The views of a scene show one set of named points, each view turned or mirrored, shifted and resized as a whole, with a little noise and some points left out.
In the rows, zero is written as 128.

Scene 1
View 1
(86): [129 144 134 143 127 118 102 131 159 138 119 131 117 143 115 167 119 132
 112 100 115 119  80 155 119]
(46): [170 136 134 128  50 102 179 159 163 150 133 127 154 136 130 114 130 168
 107 129 101 147  88 159 115]
(44): [139 139 131 139 104 106 132 138 160 140 129 116 138 124 176 166 159 144
 144 114  86 136  98 176 101]
(67): [141 141 129 138  98  98 140 142 161 137 139 104 151 113 211 172 186 149
 161 122  69 143 103 190  83]
(78): [156 140 147 133  77 117 148 139 155 140 123 141 133 154 120 122 106 150
 104 101 116 139  97 148 131]
(249): [136 162 144 141 101 102 115 144 147 118 147 117 149 138 166 166 158 146
 111 106  99 147  84 171  77]
(108): [159 147 160 131  63 115 156 136 145 125 133 138 148 154 170 120 125 154
 120  94 102 159 118 157 116]
(75): [130 147 142 143 119 116 109 127 152 129 126 127 127 142 160 168 137 134
 130  94 102 133  99 164 108]
(230): [139 126 114 139 112 106 138 142 174 160 119 113 129 113 153 169 156 145
 149 128  84 120  86 176 113]
(181): [124 132 131 144 138 124 103 120 163 146 108 132 105 139 131 173 120 124
 137  96 108 113  94 158 134]
(145): [151 129 134 134  90 117 147 136 164 152 115 135 125 141 128 135 116 146
 126 109 106 129  98 156 137]
(129): [133 127 131 140 120 117 127 123 163 147 115 122 121 125 186 171 151 133
 169 104  82 127 115 175 123]
(219): [140 142 131 139  99 102 137 141 159 136 137 110 147 119 197 169 174 147
 151 118  77 142 100 184  89]
(50): [127 130 134 142 129 121 115 117 161 142 113 125 116 129 185 176 147 127
 167  96  86 126 116 173 124]
(107): [147 131 117 136  96 100 149 149 171 155 128 111 141 114 157 160 161 152
 141 133  83 129  85 178 103]
View 2
(230): [ 96  99 127 177  98  98 126 122 120 121 142 133 121 134 164 108 100 132
 162 155 130 138 138 144 157]
(67): [ 82 134 120 152 105 115 127 134 101 117 122 145 139 118 151  99 119 133
 146 156 141 150 135 154 154]
(78): [119  98 108 181 137 119 126  94 157 137 140 125 116 142 164 123 109  90
 157 136 105 103 137 129 131]
(86): [128  76 128 172 115 102 126  87 143 122 142 128 123 146 158 134 124 119
 183 162 119 120 143 125 149]
(44): [ 99 114 121 162 111 112 127 117 120 120 129 138 131 131 155 110 118 123
 157 154 130 135 135 145 149]
(46): [ 94 115  92 184 140 120 124 117 150 152 143 127 112 120 169 107  92  98
 139 126 108 115 147 129 137]
(249): [107 112 111 148 130 120 124 105 127 130 124 138 138 118 148 120 139 124
 163 160 131 138 150 127 150]
(145): [113  96 118 185 120 110 128 102 146 129 143 126 115 147 166 118 100 101
 159 140 110 110 132 138 137]
(181): [128  77 142 176 100  98 129  91 135 108 140 129 124 160 159 130 119 119
 184 163 121 119 128 139 148]
(219): [ 89 127 120 155 109 115 127 127 109 119 124 142 137 123 152 103 121 129
 150 155 137 144 136 149 151]
(129): [104 110 139 167  93 106 131 115 113 103 129 139 132 150 155 110 114 121
 161 156 131 130 118 160 145]
(50): [111 106 143 164  92 106 131 108 114  98 127 139 135 155 153 115 121 121
 168 161 132 128 117 159 146]
(107): [ 88 109 116 174 106 103 125 128 121 129 140 134 120 125 164 103  98 130
 152 149 129 139 142 142 155]
(108): [107 128 105 165 140 134 128 104 142 131 124 135 129 135 154 113 120  86
 142 133 111 108 127 143 125]
(75): [118 100 129 160 114 113 128  98 129 115 128 135 133 144 152 123 130 116
 170 159 125 125 132 140 144]
View 3
(181): [134 203 127 119 175 119 133 159 113 110 116 171  95 119 187 144 110 125
  96 120 103  95 120 164 156]
(230): [107 164 103 156 158  95 118 184 128 123  95 171 111 132 150 113 141 130
 123 130 122 122 149 134 134]
(145): [100 169  98 104 129 127  90 142 102  92 104 158 109 128 155 142 140 151
 114 120 121 115 144 159 165]
(67): [102 115 113 192 170  73 100 166 174 131 134 166  95 155 119  99 126 122
 125 156 139 164 165 128 113]
(46): [ 80 132  64 112  98 130  56 130 100  90  88 144 116 140 107 122 166 163
 120 152 139 134 167 150 169]
(108): [ 92 125 103 107 123 126  54  97 131  83 145 146  90 149 127 144 125 159
 109 140 136 151 158 170 164]
(78): [102 163  91  87 118 144  73 113  94  81 110 147 103 131 142 146 138 158
 100 138 123 115 144 173 182]
(86): [137 197 108 114 166 132 123 144 103 107 106 161  93 120 163 132 117 122
  80 153 106  91 123 169 171]
(249): [128 140 100 153 167 112  98 127 143 117 129 151  80 145 112 105 114 115
  80 195 127 134 146 159 154]
(75): [127 166 123 132 171 112 110 137 134 109 134 162  86 134 155 131 108 125
  93 146 117 121 135 164 152]
(50): [119 165 142 150 183  89 122 162 152 117 145 177  91 137 179 139 104 125
 118 109 116 133 137 151 127]
(107): [100 146  91 161 147  96 103 175 131 122  94 166 112 139 127 105 149 133
 124 148 131 133 158 132 135]
(219): [107 125 111 177 167  84  99 159 163 126 132 164  93 151 124 105 125 124
 118 155 135 154 159 136 123]
(44): [110 143 110 159 163  96 104 157 147 119 124 164  96 142 137 115 127 127
 112 147 128 139 152 143 135]
(129): [110 157 134 154 174  87 116 166 153 117 138 176  97 138 170 135 115 130
 125 109 121 138 144 145 125]
View 4
(86): [107 163 117 130 102 107 121 148 152 110 115 162 134 152 109 129 106 129
 125  74 134 121 131  98 103]
(145): [115 164 121 120 125 118 126 166 129 110 120 160 131 124 108 106 123 117
 145  89 131 106 130 118 109]
(44): [113 151 116 143 138 100 103 148 140 111 110 157 118 138 106 139 134 137
 133 124 140 124 144 138 110]
(78): [110 158 117 113 115 119 117 167 117 102 128 150 147 110 117  98 112 111
 140  82 126 113 121 116 111]
(75): [ 99 159 126 140 122 103 111 142 145 114 120 159 139 143 113 137 119 136
 126 105 139 127 137 116 111]
(219): [114 145 114 149 147  95  92 146 138 109 108 152 114 135 105 147 142 141
 131 140 142 130 149 151 112]
(181): [104 173 134 136 115 109 134 144 160 123 116 173 131 161 105 131 116 134
 131  83 139 113 135  95 106]
(129): [107 167 138 148 148 104 121 143 149 126 115 170 122 148 104 138 141 142
 138 127 145 115 147 127 114]
(230): [128 158 110 140 137 104 116 157 149 112  99 165  99 149  94 133 137 132
 141 111 137 111 146 134 104]
(50): [ 99 169 143 150 143 103 123 137 153 129 118 172 128 154 106 142 137 144
 134 124 146 117 146 119 113]
(108): [100 150 126 124 135 112 100 159 105 104 135 143 155  97 124 108 126 120
 137 117 132 124 127 137 120]
(107): [131 150 102 136 138 104 105 161 139 105 100 156 100 135  97 131 138 129
 141 117 135 115 145 145 105]
(46): [130 145  95 112 128 117 102 180 105  91 115 141 123  96 109  96 126 107
 148  99 123 111 127 146 110]
(249): [105 138 103 140 117  94  83 143 136  98 113 142 133 133 116 145 116 137
 117 113 136 144 137 134 108]
View 5
(50): [180 133 134 140 120 162 108 130  98 186 116 107 112 105 177  91 158 164
 151 173 130 133 136 143 109]
(44): [177 127 136 131 126 152 153 133 115 150  95 107 105 118 145  88 151 143
 135 138 137 156 122 135 124]
(145): [223 113  68 133 102 132 173 125 100 186  89 134  93 100 140 118 131 130
 113 176 144 194 135 137 138]
(249): [164 130 132 128 107 150 158 125  86 130  97 122  96 119  99  87 134 141
 167 102 140 166 129 104 140]
(75): [189 129 110 133  99 153 133 123  78 175 109 128 100 104 136  96 138 154
 158 150 138 158 142 120 125]
(219): [155 127 157 135 142 152 150 138 128 131  92  92 106 124 143  85 156 140
 139 127 133 148 112 135 128]
(78): [214 106  47 139  92 118 176 120  87 179  85 146  81  97 111 133 117 121
 126 168 144 208 138 122 160]
(46): [203 101  68 135 122 110 216 131 131 141  61 125  82 116 104 127 125  98
  95 148 146 220 111 134 170]
(181): [232 135  95 119  81 167 137 117  63 211 119 143 106  96 162  87 138 167
 141 174 146 158 159 130  99]
(230): [212 131 135 113 123 161 177 133 121 162  93 112 110 121 163  76 154 144
 105 147 146 164 125 148 104]
(129): [183 129 133 139 128 157 123 133 112 179 108 103 111 108 179  92 158 155
 135 174 132 141 130 149 111]
(67): [145 129 174 136 154 153 149 141 141 121  90  81 110 130 149  80 163 140
 136 122 131 141 105 142 125]
(108): [161 101  72 164 121 107 149 128 108 154  82 118  81 101 109 145 126 114
 147 163 128 191 120 123 181]
View 6
(249): [ 96 181 156  99 147 170 156 183  92  89 131 128 168 118 112 123 131 147
 114 112 123 140 134 104 164]
(107): [119 185 164 103 158 130 180 148 126  97 139 146 123 124 128 152 110 157
 120 114  99 135 148 122 148]
(86): [118 169 210  64 141 143 142 171 128 127 143 101 188 136  94 135 122 132
 132 108 123 130 124 150 150]
(181): [120 152 205  77 136 127 139 156 144 152 149  87 174 149 102 136 123 142
 144 112 124 128 129 151 152]
(50): [108 140 157 117 137 124 148 149 137 154 145  93 138 153 123 126 131 163
 146 118 124 133 143 122 159]
(67): [ 95 169 119 136 152 145 181 151 113 103 135 140 112 126 146 132 123 176
 121 124 111 138 151  86 166]
(108): [129 170 152 114 156 126 117 190  73  90 112 129 127 135  81 118 153 130
 117  73 101 153 163 128 125]
(145): [140 172 196  85 154 111 135 166 117 112 131 123 139 139  87 144 127 130
 127  86  99 140 150 157 124]
(75): [109 158 172  96 140 142 140 170 114 127 137 102 165 139 104 124 134 145
 132 107 124 136 136 126 156]
(46): [145 202 180  90 171 118 148 176  88  62 117 163 117 118  87 151 125 126
 105  74  81 149 161 145 114]
(78): [142 179 199  78 156 120 120 184  95  96 122 125 151 134  70 135 137 117
 119  73  99 146 150 158 118]
(219): [100 170 132 126 152 145 172 156 112 104 134 134 124 128 135 132 125 169
 122 118 113 139 149  96 162]
(129): [112 145 154 120 143 120 153 145 136 145 141 104 126 149 126 132 128 164
 141 115 117 135 148 121 155]

Which points are out of place in each view (at most two, in the order of its rows)? Write none if all are in place.
view 1 | (75)
view 2 | (44), (107)
view 3 | (230)
view 4 | none
view 5 | (50)
view 6 | none
